Points, in no order, along strands that fork, close into loops and pass close to each other.
Two points are linked if the straight distance between their rows is under 103. Some points are linked to none.
<924>: [ 32 -28 -27  10   9 -22   1   0 -36 -39 -36  28   6 -35 -50 -19  19 -19
 -24  -8  -7   5   4 -16   9 -27  19 -20 -15 -32   7   8  12  -7 -23 -12
  -3  -2 -32  -4  11   7  11  -7  -1  24  -3 -20   2  29 -15  28]
<303>: [ 40  -7   1   4 -16 -32  -4  34 -28  20 -14 -23  31  -1 -47  30  12 -26
  10  -9  -2 -32  22  -6   3  -9   5 -24  13  -1  27  14 -31  -6  18 -18
  26 -32  -8  12   9  37   1  15  30  10 -59  -2   4  43   2  13]
<858>: [ 19 -22 -22  -6  40  11  14 -33 -41 -37 -24  13 -13 -11 -12 -45  16   9
   0  22 -28  19  10  -5  -1 -51  27  17   1 -28 -27   3   1   9 -15 -16
 -39  27 -30  -3 -12  -8  16  -2 -12  49  20  -1  -4   7  -3   3]
<896>: [-13  17   2 -19  -6  12 -13  33  -4  24  -7 -24  12   7 -13  12   3  -1
  19  20 -15   1 -19 -10   3  10  -2  14  16  26   5  26 -12 -14   2  13
  16 -15   1  -2 -23   1   2   9  -2 -16  -5  28  -8   9  20 -16]
<311>: [  4 -20  14  26 -42 -19 -13 -20   0  -4  23 -18 -43   8  13   5   5  12
   4 -58   5   3  39  -1  -1 -17   2 -26  18  11 -15 -34 -19  35  18  -1
 -48   1  20  28  27  19   2  21  -4  44 -39   7  17   4  -9 -16]
<123>: [ 30 -34   5   7  -3  10 -37 -10  13  -2 -13 -33  -2 -24 -10  -5   9  22
 -22 -21  15  10  38 -27  23 -25  26  -5 -14   6  -4   8 -18   3  12  36
 -39 -11  14   3  12  24 -36  28 -13  27   1   0  30  25 -49   1]
<1003>: [ 11  -3 -11  24  23  -1  11  -1 -18 -24 -21  20  13 -18 -18 -24  -4  -1
 -14 -10  -9  -1  -3  -9  10  -9  -1 -18  -5 -17 -12 -20   6  -4   7 -27
   0  17 -12  16  13   7  -4 -23   2   2  -5 -24  -9 -17   3  43]
<892>: [ -6   5 -41  14  64 -33  13 -11 -11  24  21  18 -12   6  59   6 -23   3
 -29  -9  -9   9  42  33  -7 -23  15 -23 -17 -37  19   1   3  27   3 -42
  11   8 -23 -29  42 -19   4  -9  25  19 -16 -33 -38  -5  -5  -4]
<681>: [ -5 -10 -12 -19  -8   6  -9   6 -30  28 -20 -50  21  -5 -52  -1  -4  -4
  16  31   1 -21   4 -12   6 -14   9  31  -5  16  36  47 -34  -1   7  31
   9 -50   0   0 -22  35 -24  37  12  18 -10  49  20  50  -8 -22]
<386>: [ -8  27  23  12  -5  -6  11   4   2  21  18  25  20   3   5  16  -3  -6
   6 -11  12 -13 -21  16  -3  46 -16   1  -8   2 -15 -28  22  -8   8 -13
  32  16  22   4   7   7  -3 -31  -2 -39  -1 -24  -9 -27  10  15]
<236>: [-11   0  21  17 -48 -26  -3 -15   9  -9  25   5 -33  13  16  14 -11  -7
 -13 -65  21  -7  45  18   3  13 -16 -27   6   7  -2 -46 -14  39  16 -13
 -35  11  21  29  21  13  -5   1   5  11 -36  -9  13   4  -2 -16]
<1080>: [ 22  -6 -13  -3  -1 -22   7  23 -36   2 -12  -9  34  -2 -61  22  12 -42
  18   7 -10 -25  -2 -10 -10  -4  -2 -13   0 -12  43  26 -14 -10   1 -18
  29 -30 -19  -9   7  21  13   4  23   8 -28   8  -8  32  10  15]
<694>: [-12  21   0  -8  40  -2  -6  20  23  56  21 -26   3  45  21  28   4  14
   2   2   5 -10  -5  20   8  18  10  -2  -7  27  28  30 -22  10 -12  -4
  46 -16  20 -22 -15  13 -17   7   2 -33 -15   9 -12  17   5 -28]
<1048>: [ 29  -7 -16  -8  22 -24 -11  24   6  28 -34   7  42 -10 -50  27  -1 -20
  -5  21   5  -2  -8 -21  -3   1  15  18 -29  18  53  37  11 -23 -30  21
  44 -30 -11 -40   0  19 -17  13   8 -26 -10   7  19  28   3   2]
<1117>: [ -9  -4  22 -19 -35  28 -11   3  41  -8 -11 -13  -6  -9   6 -15  -4  31
   2  23  -3   9 -15 -18  11  14 -15  26  12  42 -27  -2   0 -32  -4  45
 -21  -5  15  10 -41 -14  -2   4 -26 -30  40  24  21 -24  -8 -19]
<44>: [-16  10 -14 -20  47   1  10 -16 -25  16  30 -16  -1  30   3  -7  -3  -6
  34   9 -26 -24  -9  14  -2 -10  -7  -2  10   5  15  16 -28  17  15 -41
  15   0   0  15  10  20  -5  -7   8  -6  -4   7 -38  -4  14 -14]
<995>: [ -6  23  -2   9   8  18  -9   0 -18 -12  -5  15  11  -7  -8 -23  -5 -27
  24  38  -3  15 -49   1  -5  21 -14   9 -11 -15 -13   6  19 -31  -1  -8
  34   7  -6  -9  -3 -23  16 -30  11 -25  40  -2 -29 -28  29  40]
<47>: [  8 -16   1 -22 -50  18  -9   2 -30 -20  -4  10 -33 -23 -42 -12  36  -9
  21   3 -26  17 -25 -23 -13 -28   4  -1  35  -5 -20  13  -8  -8 -16  22
 -27  -2 -35   0 -24 -23  39  -4   0  51  -6  12   4  22   5   4]
<55>: [ -5   1 -11   3 -59  19 -11   3 -19 -32 -27  11   4 -39 -58  13   8 -32
  16  20   1  25 -50 -23 -13   3 -17   4  15  11   1   9  15 -35  -7  15
  -1 -33 -28   2  -9 -33  21  -6  13  -8  -3  28  10   3  40  22]
<629>: [ -7  -5   9  13 -16  -9   3 -34  -7   3   9 -45  17  22 -17  -1 -15   6
  35  -8   0 -48  26  -5   8   2 -14   7  -4  11  -8 -10 -39  12  37   6
 -16  -7  36  40  12  49 -43  19   4  17 -14  34   9   2   2 -20]
<575>: [ -8   7  11   6 -13   4  -6  32  12  -2   8  26 -18  11  45  13  -3   8
 -31  -4   1  25 -26   1  -8  10   0 -21  15 -24 -10  -1  29   0 -19   4
  13  17 -10 -32  -7 -26  27  -4  -4 -21   6 -40 -26 -15  -8  26]
<1078>: [ 13  20  -4  31  14   2  18 -11 -19   9 -10   7  49 -11 -29 -15  -2 -42
  17   6   4 -23 -31   3   9  22 -19   5 -23  -8  -5 -24   9 -14  16 -42
  32   2   5  11  17  11  -3 -43  13 -18   5 -22 -14 -37  21  39]
<86>: [-20  -6   1   2 -45   8  -7 -20 -21 -33   4   2 -23 -30 -36 -25  13  -5
  29  -1 -18   6 -21 -18  -1  -1 -14 -24  24  11 -42 -13 -11 -15   7  -9
 -25  10 -12  41  -3  -8  32  -9  -6  27  14   8   4 -20  12  23]
<150>: [-27  19  22 -13 -22   3  -9  27  20  23   6 -10   5  17   9  24  -2  20
  14   3  -1  -8 -18   2   2  33 -17  12  19  34 -10   0  -8 -14  -3  15
   4  -7   9  10 -21   2   0   4 -17 -34  -4  18  -2  -1  20 -13]
<95>: [-22   4  -3   4  20  -4  13 -27  24 -12  15 -19  -4  19  39 -15 -17  20
  -7  -4  16 -15  37   8   8   6   4  17 -27  16   4 -30  -6  17  16  -4
 -26  19  38  16  24  13 -52   3  -8  -1  19  18  15 -10  -5 -22]
<280>: [ 15   6   8  20   9 -19   1  24  39  16  22   8  -4   2  65  45  -3  10
 -50 -41  29   8  35   8   3  -3  10 -20  -3   1  10   3  -2  10  -8  -9
  20  -8  -3 -29  13  -2  -8   7   7   4 -17 -13  12   2 -26  -2]
<64>: [  3  20  26  16 -25 -22   8   1  -2  10  10   4  16  14 -13  32  -3 -10
  16 -23   4 -34   4   7   3  46 -23  -2   1  11  -7 -44   1   8  16 -19
  15  10  34  22   0  26 -14 -20   1 -28 -23 -13   6 -17  10   2]
<1018>: [-10  21   7  -8  23 -13   7   2  14  39  28 -29  19  42   8  22  -3   5
  21  -9   7 -29   1  13  10  27   0   8 -14  31  20   0 -17   1   8  -6
  35 -11  31   5   1  29 -41  -3  -1 -38  -3   8   6   0   1 -22]
<397>: [ -9   3  17   9 -16 -10   9 -25  23 -21   5 -26   6  15   9  10 -20  23
   6 -21  18 -25  28   4  10  38 -15  15 -26  17  -9 -40  -1  17  14   7
 -20  18  49  24  12  23 -46  -4  -6 -15  11  11  32 -12  -7 -17]
<8>: [  9  17   9  -9  43  16   8 -15  36  31 -10  -5  31   9   8 -16 -17   4
  -7  34   8  11 -27 -21  -1  21   5  33 -35  21   8  12   9 -30 -14   2
  52   5  34 -19  10  13 -40 -15 -11 -27  48  -8  14 -29  -1  -1]
<1049>: [-19   7 -23   3  72   0  32 -31  37  18  13  16   3  21  52 -17 -39  13
 -33  10  11   8  10  11  -9   2  -5   8 -36 -15  11 -15   1  15   3 -28
  24  17  25 -13  41  -9 -41 -23   2  -3  29 -20   5 -27  -7 -17]
<147>: [-22  13  17 -19   7  11  11   5  17  -1  17   7 -23  21  57  -4   7  13
   0  21  -1  16  -5  37 -10  -3   1  -3  28  -9  -2  10   7  15 -10  -4
 -11  25  -2 -14 -18 -30  28  12 -10  -7  16  -3 -25 -11  -7 -30]
<421>: [  7  25 -16   2  -2  -1  -7  18 -42   2   9   6  13   7 -34  12   5 -45
  40  16 -22 -16 -39   0 -12  25 -23 -22  20 -16  16  13   2 -13  16 -23
  37  -6 -16   4   8   1  40 -18  31 -14 -25  -8 -42  -9  43  28]
<306>: [ -9  -6 -17  -8 -38  16   0   3 -35  -1 -27 -19  17 -33 -60   6   3 -10
  10  35  -2  -2 -19 -22  -4   0  -2  29   8  15  37  32 -13 -14  -5  35
  -5 -48 -15   0 -17   7  -5  29   2  11  -6  55  26  45   2 -13]
<658>: [ -8 -23  20  -6 -24  15  -8  -6  18  -8  13 -18 -23   1  17  -8  11  24
   8  -8  -4  12  10   0   1 -15   2   0  24  20 -26  -9  -6   8  -8  15
 -40   5  10  12 -15  -9   5  20 -18  13  16  14  12  -6 -22 -20]
<372>: [ 16 -15  -1 -12 -42   9 -28  34   6   2 -25  -2  -3 -32 -48  17  10   1
  -5  -7  -6   9  -6 -36   3  -3   0   1  16  22  11  16   0 -25  -8  35
 -14 -26 -14  -3 -15   7   4  13  -8  -2 -17  13  24  22  -4  11]
<982>: [ -9  16   7  16   9   7  -3  11 -24 -10  -1  32  -1  -9  13 -16 -14 -14
   5  15  -4  14 -44   4   1  28 -12 -13 -11 -34 -27 -15  35 -17   3  -9
  31  12 -12  -9   6 -27  30 -33   9 -30  17 -30 -33 -38  19  54]
<282>: [ 49   1   4  19   2 -25  -4  19 -13  19  -7 -23  25  11 -24  27  10  -7
  12 -24   5 -34  34 -10  11  -2   1 -26  -1   6  13 -12 -28  -2  25 -18
  18 -19  10  13  14  43 -15   6  13  -1 -47  -7   3  25  -3   6]
<361>: [-29  15   0 -14  35  15  11 -16   2   9  27   1   8  27  10 -13  -6   1
  33  16  -9 -17 -23  12   0  20 -11  10  -1   6   6  10 -12   2   7 -30
  27   5  16  14   4   7  -4 -20   2 -29  18   0 -36 -15  13  -8]
<423>: [ 38  -9  14  29  -8 -17  -6  17  26   8   8  -6  -5  -6  26  34  -1  11
 -42 -58  29  -3  49 -14  19  -1   7 -28  -3  12   5 -17  -6  10   7   1
  -3  -9  17 -10  16  14 -27   5   1   7 -29 -13  27   4 -31   7]
<617>: [ 14  17  14 -29  34  25  21  -1   3   7  11 -15 -22  31  35 -11  -1  12
  16  25 -10  12  -3  35   1 -41  18   7  30  -6  -2  45   9   4 -13  23
   0  27  -3 -35 -57 -26  13  24 -16  21  19  17   5  11   0 -56]
<776>: [ 13   9  -6  -4  44  12  -1  -3   7  19  -6  -5  39   4 -16 -13  -9 -19
  17  26  -1  -8 -30 -18  -1  17  -2  31 -26  16  18  20   5 -27  -3 -16
  49  -3  14 -13   4  13 -25 -22   7 -23  28  -5  -1 -17  12  20]
<881>: [-19  25  18 -27  25  12  17   3  18  14  22  -9 -26  33  60  -8  -7   8
  25  23   4  12 -13  52  -6 -22  11   8  36   0   9  32   3  19  -7  11
   2  27   1 -20 -42 -28  24  30 -11  -5  21   9  -8  -2  -2 -59]
<5>: [ 29  -3 -12 -17  49  21  21 -23 -17 -24  -6  11 -22  13  23 -28   4  13
  -2  23 -24  20  13  16  -8 -56  21  10  17 -23 -15  16  15  15  -6  -7
 -34  33 -21 -22 -26 -27  23   9 -12  42  27   4  -5   0 -13 -21]
<850>: [ -3 -12  -8  -7 -61  14 -14   2 -33 -32 -19  23 -22 -39 -57   1  36 -23
  10  13 -14  26 -43 -26 -13 -13  -9  -8  20 -12  -2  17   8 -26 -20  17
 -15 -18 -38   0 -15 -31  42  -8   4  33  -7  14   3  15  27  20]
<664>: [-11 -25   9  13 -44  15 -15 -21   6 -27   7 -11 -34 -25 -40 -29  16  11
  14 -29 -12  12   7 -21   9  -3 -12 -20  14  17 -39 -27  -5  -4   8  25
 -46   5   5  48  -1   1  12   1 -21  24  18   0  24 -22 -10  17]
<1116>: [-39  16  21 -18   2  -6  12   4  24  21  30  -9   4  40  18  22  -2  14
  14  -1  16 -23   2  22 -11  39 -12   8  -1  31   3  -8 -11  14   8   3
  13   5  28   9 -11  10 -17  -2  -1 -39   8  12   8  -3  14 -36]
<1044>: [  5   7  -7  -5  66  16  23 -14  39  34   8   1  16  25  36 -12 -31  12
 -25  19  12   7  -3  -6  -2   5   7  19 -35   5  17   5   3  -1  -5 -20
  45  13  35 -18  35   3 -43 -15  -4 -14  43 -20   2 -20 -15  -4]
<931>: [ 25  -7  -2 -10  38 -13  -9  22   0  30   1 -23  20  15 -10  16  11   2
  -2   3   2 -10  26 -12  10 -11  28  -8 -14  11  26  33 -17   0  -4  -4
  37 -12   0 -23   5  23 -21  11  19  -1 -10  12  -2  30  -6  -3]
<485>: [-44  17  23 -15 -16   0  15   5  42 -14  29  28  -5  24  47  11 -19   9
 -16 -13  37   1  -4  37 -25  48  -7  11 -11  -1 -14 -18  24  25  -1  -1
  -6  25  14   5  -8 -17   2 -17   5 -32  13 -17   8 -26   3 -15]
<249>: [-30  10 -32  14  44 -19  22  -8  -9   7  11  36 -17   8  60  -3 -28   4
 -19  -4  -4  14  19  38 -15   5   2 -31  -5 -58   6 -17  23  29  13 -38
   5  18 -26 -13  32 -22  17 -17  21   4 -15 -49 -43 -18   0  10]
<594>: [ 31 -32 -19 -14  -7  -9  -3  27 -19 -12 -26  43   5 -10 -22  11  35 -24
 -15  20  -5  18 -17 -22  -9 -23  16  -1 -18 -41  19  32  25 -17 -54  29
   4 -16 -34 -38 -18 -28  39  10  -2  19   4  -3 -18  41   8   6]
<520>: [-10  -9  13 -19 -58  28 -19  18  28   7 -13 -28 -18 -22 -18 -13 -12  24
  10  19  -9   7 -11 -24  21   0 -10  22  21  54 -22   6  -9 -15  -5  69
 -40 -16   6  17 -37   2   6  22 -28 -10  16  32  26   6 -11 -26]
<307>: [ -3  14  19  23 -19 -14   5  15   8   7  24  35 -12   8  41  39  -8   0
 -28 -49  22  -6  11  28  -8  14  -7 -44  19 -23  -1 -27  14  28   1 -18
   7   8  -7  -5  17  -5  17 -16   8  -9 -42 -41 -16  -8 -11  20]
<879>: [ 16 -13 -15 -18 -33 -13  -5  21 -49   9 -14  -8   8 -17 -61  19  21 -22
  19   9 -13 -11  -4 -13 -14 -19  13  -8  11  -8  27  26 -13  -6 -15  10
   8 -36 -26  -7  -9  18  18  18  13  35 -37  26   6  58   9  -2]
<417>: [  8 -19  11 -19 -22  23 -11  -2   2 -25  -9  -3 -26 -22 -17 -24  25  12
   5   4 -21  22  -4 -17  -2 -27   6   3  32   4 -31   8  -2  -4  -9  12
 -36  15 -10   6 -20 -16  22  10 -17  36  21   7   8   1 -14  -7]
<568>: [ 10 -16 -10 -11  -6  -6  -4 -13 -43  11 -11 -42  19 -10 -53 -10   4  -4
  30  22 -12 -26  15 -11   3 -28  17  17   5  -7  16  31 -37   6  23   6
   3 -27  -7  16   0  36 -12  41  14  36 -15  37  16  48  -8  -9]
<388>: [-39  20 -10  -6   6 -20   5  -3  34  -5  25  32 -37   1  91   0 -13 -10
 -34 -32  20  13  34  48 -18  -3   9   6  -1 -26  -5 -11   2  32   1 -14
 -31  15 -19   2  13 -29  14  -7   7  23 -24 -28 -11 -14 -12 -17]
<686>: [ 26  -5  -5  -6 -15 -17 -23  41  -3  12 -30   5  17 -13 -38  27  10  -7
  -8   1  -4   2  -5 -25  -1  -4  13  -2  -8  15  29  27   6 -25 -20  27
  13 -27 -18 -22 -10   9   0  10  -2 -12 -28   9  15  30   4  12]
<459>: [ 19  25   1  14 -28  -9 -14  22 -32  -5  -6  22  17 -11 -37  23   2 -43
  14   2  -5  -4 -46  -6 -11  19 -17 -26  17 -20   9 -11  20 -21   5 -16
  28  -4 -26   0   5 -21  47 -17  27 -17 -31 -24 -30 -15  29  57]
<781>: [ -4 -16  19  -5 -30  17  -1   3  58  -6  11 -13 -31   1  42  -4  -2  30
 -26 -15  15  30  20   9   7  -8  -4   5  16  23 -17  -5   8  -7 -12  39
 -38   8  17  -4 -21 -18  -9  20 -30 -11  32   9  27 -11 -41 -36]
<62>: [ 29 -27  -8   0  -3 -13 -13 -19 -25 -16 -30 -30  26 -29 -61  -8   6 -13
  11   7  -7 -20  30 -16  15 -20  21   7 -10 -14  26  25 -25  -5   2   6
 -11 -30  -7   6  17  40 -20  31   6  24 -11  15  21  55 -27   9]
<228>: [ 29 -17 -22  -1  21 -10  -1   4   1   4 -44  27  30  -7 -41   9   8 -20
 -13  41   3  11 -11 -26  -7  -5   8  20 -44  -9  42  36  24 -32 -44  24
  43 -25 -10 -49  -3   3  -4   5   0 -15  29   8   7  28   4   6]
<684>: [ 23 -28 -27 -17 -19  -3   3  27 -33   3 -21  19   9 -15 -45  24  40 -19
  -4  27 -15  -1 -15 -14 -13 -20  13   2  -4 -23  33  33   6 -13 -44  29
   4 -36 -30 -23 -22 -11  33  15   0  28 -15  31  -3  58  16 -13]
<971>: [-32   2  -4   7  23   4  34 -47  10 -20   3   8  17   4   7 -38 -27  10
   1   2   7 -14  -1  12  11  23 -20  17 -33   4 -18 -36  10  -5  18 -20
  -4  24  30  19  13   5 -35 -35 -13 -15  34   0   4 -44   7   4]
<729>: [-34  21  15   2   9   3   9   5  20   6  23  30   3  25  32  15 -13   8
   0  -8  14  -5 -11  26 -14  41 -11  -2 -13 -13  -7 -19  23  12   8 -12
  24  24  10  -4   8  -4   3 -19   4 -34   6 -25 -11 -27   3   4]
<1122>: [-47  -5  25  -8 -41   2   9  -5  49 -26  30  11 -20  12  27  -3 -21  25
 -26 -22  29   9   3  18 -12  44 -21  11  -7  12 -31 -34  21  12 -13  13
 -22  19  24  15 -16 -20  -5 -26 -12 -34  28 -13  29 -31  -3 -13]
<597>: [  5 -14  14 -16 -19  14 -12  -5  -5  22  -4 -50  -1  -6 -20 -12  -4  30
  24  26  -6 -10   9  -7   5 -28   9  29  20  20 -16  20 -29  11  17  40
 -23 -13  12  20 -33  22 -21  51  -8  31  -2  39  21  27 -22 -32]
<436>: [-22  31 -14 -13 -29  15 -15  28  -2  19 -17  -1   3   1  -6  16   0 -18
  13  20 -18   7 -53 -15  -5  20 -16  19  26  19   7  19   8 -20  -5  28
  20 -12 -22  -9 -31 -25  29   4   1 -33  -8  25 -15   0  54   1]
<453>: [ -7  15   4  23   5  -3  12   8 -19   1   6  40  -7   0  23   8 -18  -6
 -11 -13   4   0 -30  15  -3  24 -13 -39   2 -50 -11 -32  38  13   2 -20
  26  20 -16 -10   9 -18  39 -35  11 -28 -23 -55 -34 -31   6  52]
<823>: [ 34   0  -4 -17  50  10  20 -14 -13  -1  15 -14 -24  26  34  -3  12  12
  11   9 -14   0  22  28  -4 -60  23  13  20 -12  -2  31  -1  27  -3   0
 -20  29 -20 -31 -21 -23  19  26   2  41   9  15  -6  15  -8 -38]
<685>: [ -7  27   2  -8 -21   5 -26  31  26  26 -18  10   3   4  17  26  -6  -6
  -2  19 -14  14 -55 -16  -4  28  -2  25   5  23  -2   9  33 -28  -8  33
  28  -3 -12 -31 -21 -21  24  -1 -15 -64  -2  -3 -11 -12  44  13]
<584>: [ 14  -1 -41  11  76 -33  13 -25  -3  21  17   2  -9   5  56  -7  -7   9
 -31  -2 -10  12  55  16   0 -50  24  -1 -13  -9  17   7  -9  19   7 -33
  -1  12 -10 -27  38 -21 -10   2  18  38  -6  -7 -21   1 -15 -23]
<524>: [ -8   3  -8 -22  34  16  12 -23 -27  -3  10  -7  -5  11  -3 -26  13  -1
  34  31 -31 -11  -9  13  -8 -26   1  11  25  -9  -9  15 -16  12  10 -30
  -2  21  -8   9  -7   7  12  -4   8  18  20  19 -34  -7  12 -18]
<245>: [  2   5 -12  14  41  10  17 -19   1   6 -14   2  43 -11 -14 -29 -15 -25
   7   8  10  -6 -20  -9   7  18  -6  12 -41  -1  -8 -12  14 -24   5 -27
  40   5  13   0  24  16 -29 -40   0 -17  29 -24   0 -39  10  39]
<57>: [ 20  -4  -5  -9  13   9 -11   7   2 -17 -33  15  22 -14 -24  -7  12 -14
 -11  41   1  22 -21 -26  -3  -1   6  27 -27  -7  16  29  18 -30 -25  14
  23 -10  -9 -30 -13  -7  -1  -3   3  -9  28   5   2   9   6  20]
<958>: [ 16  16   3   5 -40  -7 -13  40   1  43 -14 -26  29  -9 -37  41  -8 -13
  19  -7   8 -31 -10 -20   9  33  -6  14   3  43  17  -8 -10 -25  13  30
   3 -39   5  16  -7  31 -20  15  -4 -33 -46  18  29  11   7  -5]
<578>: [ 27 -12 -20   0  66 -21   6 -24  -6  17  19 -24 -12  23  41  -2   4  16
 -11   4  -2  -5  53  15   6 -57  31  10  -7   7  21  15 -23  27  13 -27
  -6  10  -7 -18  26   0 -13  23  18  32  -7  17 -12  11 -12 -29]
<1126>: [  9   1  -9   3 -19   4 -15   8 -20 -24 -33  20  22 -33 -51  11   9 -32
   4  24   5  21 -42 -16 -11  12  -7  14 -12  -6  10  15  20 -40 -10   5
  16 -27 -17 -14  -7 -19  11  -7   5 -16  14  16   6   2  26  27]
<644>: [ 34 -31   5  -3   1   6 -30 -13   3  -8 -29 -25  11 -28 -38 -12   6  11
 -10  13   6  -4  27 -24  25 -16  22  17 -18   0  14  27 -17 -12  -5  28
 -16 -24   5  -9   9  30 -36  32  -6  19   5  10  31  46 -42   6]
<989>: [-15  16  16  -5 -12  11 -13  25  16  16   0  15  -8  13  28  14   3  12
  -9  15  -4  22 -38   0  -5  26  -5  -2  10  -4  -8   5  24 -21 -12  16
  25  14  -8 -24 -21 -20  18  -2  -9 -46  11 -17 -25 -16  18  14]
<244>: [-31   4   7  -7 -22  15  -2 -24 -12 -30  14   3  -9  -8  -5 -24  10  12
  26  18 -19  -3 -20   5  -7   1 -14  -7  23   8 -36 -12 -11  -3   5 -12
 -16  14  -1  33  -7 -13  26 -13  -5   4  23  18 -16 -24  16   0]
<103>: [ -5  23   9   2  26  -5  -1  20  29  36  22  -9   4  29  48  31   6  18
 -21  -6  22  -4  14  18   2  10  12 -14  -2  16  17  13  -6   5  -3  -6
  33  -4  11 -31   5   2  -8  13   5 -19  -7  -6   2   5 -11 -11]
<247>: [ 24  13   0  29 -17 -11  -5  13 -27  -8 -14  17  34 -20 -44   4   4 -42
   9   3   7 -11 -34  -7   4  15 -15 -10   2 -13  -3 -29  15 -17   5 -32
  24 -10 -11  19   3   1  20 -29  19 -13 -30 -22  -8 -22  13  51]
<399>: [-15 -28   6  25 -25   4  -1 -36   7 -32   5 -10 -25 -10 -10 -33  -8  23
  -3 -38  -4   3  22 -15  17  -6 -16 -10  -6  10 -27 -45  -5  19  15  13
 -60  12  23  48  14   9 -20   5 -18  26  10  -1  23 -22 -12  -2]
<92>: [ 31 -32 -24 -11  16   1   8  -3 -46 -31 -27  17  -6 -21 -34 -24  29  -9
 -11   4 -16   9  11 -13  -4 -43  30  -3  -9 -38 -11  16   6   7 -26 -13
 -19   7 -38  -6   2  -4  18   0  -6  44   5  -5  -3  35 -10  15]
<701>: [ -3 -13 -16   2  38   9  13 -23 -27 -36 -14  18  -9 -19   1 -49   5   6
  -9  12 -24  21  -7  -4   5 -25   5  -8  -2 -19 -25 -11   7   2   5 -25
 -24  29 -17  12   2  -8   6 -15   0  18  18  -7 -21 -17   6  21]
<674>: [ 13   9  15  10 -12  -9  -2  13  -3  11   4 -12  12  11  -7  27   1   5
  13 -22  -2 -31  20  -2   4  21  -4 -18   9   6   1 -20 -18   3  22 -15
  13  -1  20  17  10  29 -13   2   0 -11 -29  -3   4   7   0  -2]
<1006>: [-40   7  -9 -15  16  13  16 -42 -24 -10  20  -4  -7   8   1 -39   4  12
  46  21 -21 -15  -9  20 -12 -15 -14  16  23  -1 -28  -9 -21   7  19 -22
 -18  19   3  31   6  -9  14  -7  -3   8  20  23 -24 -26  20 -23]
<960>: [ 32 -14  -9  21   7 -10   0   7 -21 -27 -40  15  25 -38 -45 -21   6 -19
 -15 -15   3   8  -3 -19  16  -8   1 -14 -11 -18   1  -7  16 -13  -7 -11
  15  -9 -21   4   9   8  -4 -17   3   4  -3 -33  14  -1 -15  47]
<773>: [  6  -6  -5   2  26   4   5  -9  22 -15   3  -7 -16   0  60 -20   0  22
 -30  -1   3  20  34  -1   3 -32  11   7   3  -2 -11  -7   4  13   5  -7
 -24  20   8  -5  11 -17 -17  11 -19  24  17   2  14  -8 -34 -18]
<972>: [ 39 -24  10  21 -18  -5 -22  10   8   9  -7 -27  -3 -15 -12  21   5   7
 -15 -43  21  -3  43 -21  18  -8  14 -24  -7  15  -1 -10 -18   0  14  15
 -19 -22  16   4  10  24 -25  23  -4  17 -28 -10  24  21 -31   0]
<777>: [-48  16 -25  14  19 -17  16   0  19   0  17  42 -29  -1  74  -5 -35  -6
 -42 -29  11  20  18  39 -17  12  -8 -19 -12 -56 -11 -25  24  35   5 -22
 -13  20 -22   1  21 -29   6 -22  10   9 -20 -44 -15 -26  -6   4]
<1138>: [-34  11 -17  -6  43 -10  21 -34  35   2  21  -1  -2  32  43 -16 -25   6
 -14   0  21 -11  28  26   2   8  -5  22 -32   1  24 -22  -6  28  12 -23
 -13  26  29   9  32  -7 -50 -14   4  -4  14   5   5 -13  -5 -31]
<340>: [-13 -21  -4  23   8   1  12 -47 -13 -41 -15  -9  -7 -10   2 -49 -10  27
  -1  -4 -12   4  19 -13  14 -15  -8   5 -17   3 -27 -38  -8   4  15  -5
 -59  16  14  47  14  10 -30  -2 -19  25  18   1   6 -24  -8   8]
<585>: [-11   2  15   9 -38 -27   3 -21  22 -28  17 -16 -22  11  19   4 -23  10
 -16 -53  28  -6  38  18   7  21 -11   4 -18  12  -5 -40  -2  42  12  -1
 -38  21  40  35  19   7 -31  -4   4   2 -18  -5  32  -7  -5 -18]
<835>: [-33  22  -7  -9  13  20   5 -13  -9   3  17   6   4  12  -7 -13  -4 -22
  47  31 -14  -8 -46  12   0  26 -18  11  -4   0  -9  15  -9 -10  10 -21
  30   3   1   9  -3 -14  19 -23   8 -32  34   8 -42 -31  34   9]
<1079>: [-24   8  13  13 -15   2   3  20   8  -5  21  37 -21   4  50  24 -14   1
 -30 -33  12  13 -21  20 -11  17  -5 -36  16 -38 -17 -18  29  16 -11  -6
   6  18 -18 -17   5 -21  41 -21  -3 -20 -17 -48 -20 -26 -11  33]
<1012>: [ 21 -11   1 -26  -2  16  -8  19  -3 -10 -26  16   5  -7  -8  -5  23 -10
  -8  40  -8  23 -15 -18  -7 -17  12  18  -2 -21   8  33  17 -20 -25  30
   2  -3 -21 -29 -31 -18  27   6  -7  10  19   3 -10  23  15  -6]
<192>: [ 32 -33  12  34 -20 -12 -22 -11   3   8   3 -30 -31 -12  -7   8  15  13
 -19 -65  10   5  52 -14  13 -36   9 -31  10   7  -3 -15 -27  26  25  12
 -36 -11  12  12  25  16  -2  28   0  48 -37  -9  17  14 -29  -6]
<145>: [-35  -2  30 -10 -40  15   2  -9  38 -22  16   0 -10   8  19 -14  -4  36
  -4   4  17   3  -4   5  -3  36 -20  18   3  34 -31 -21   7 -10 -11  20
 -29   1  26  19 -23 -14   2  -8 -23 -34  39  13  21 -26   4 -19]
<478>: [-24  11   6  -5   2  -1   6   6  31  -6  27  12 -24   5  69   8   9   6
 -30 -17  14  13  17  41 -11  -8  11 -10  14  -9  -2   2   4  30  -6 -18
 -19  13 -12 -16   4 -18  19  14  -5   6  -1 -13 -15  -3 -17 -15]
<427>: [  8 -16  14  -5 -43  17 -29  21  18  11 -13 -23  -4 -20 -29   7  -4  18
  -1  -5   0   4   8 -30  13   7  -1   3   9  36  -7   6 -14 -19   2  43
 -26 -27   4   8 -16  14 -14  20 -13  -2  -5  11  20  17 -19  -2]
<925>: [ -6  -2  12  20 -29  -9   3   5  -5 -11  23  22 -21   6  10   9   5   2
  -8 -55   0  -3  16  10  -2   0 -14 -42  22  -6 -14 -44   3  24   5 -19
 -22  11   5  22  17   3  13 -13   1  10 -33 -20  -4  -7   1  12]

A tip is a point with one link. Name the tips that can be reached along the links from each point below, in the order of the rows.
<386> | <781>
<388> | <578>
<1078> | <421>, <306>, <340>

How many points has the smallest loop of links through each point below? Write none if it is on no loop.
<1080> | 22
<896> | 19
<924> | 6
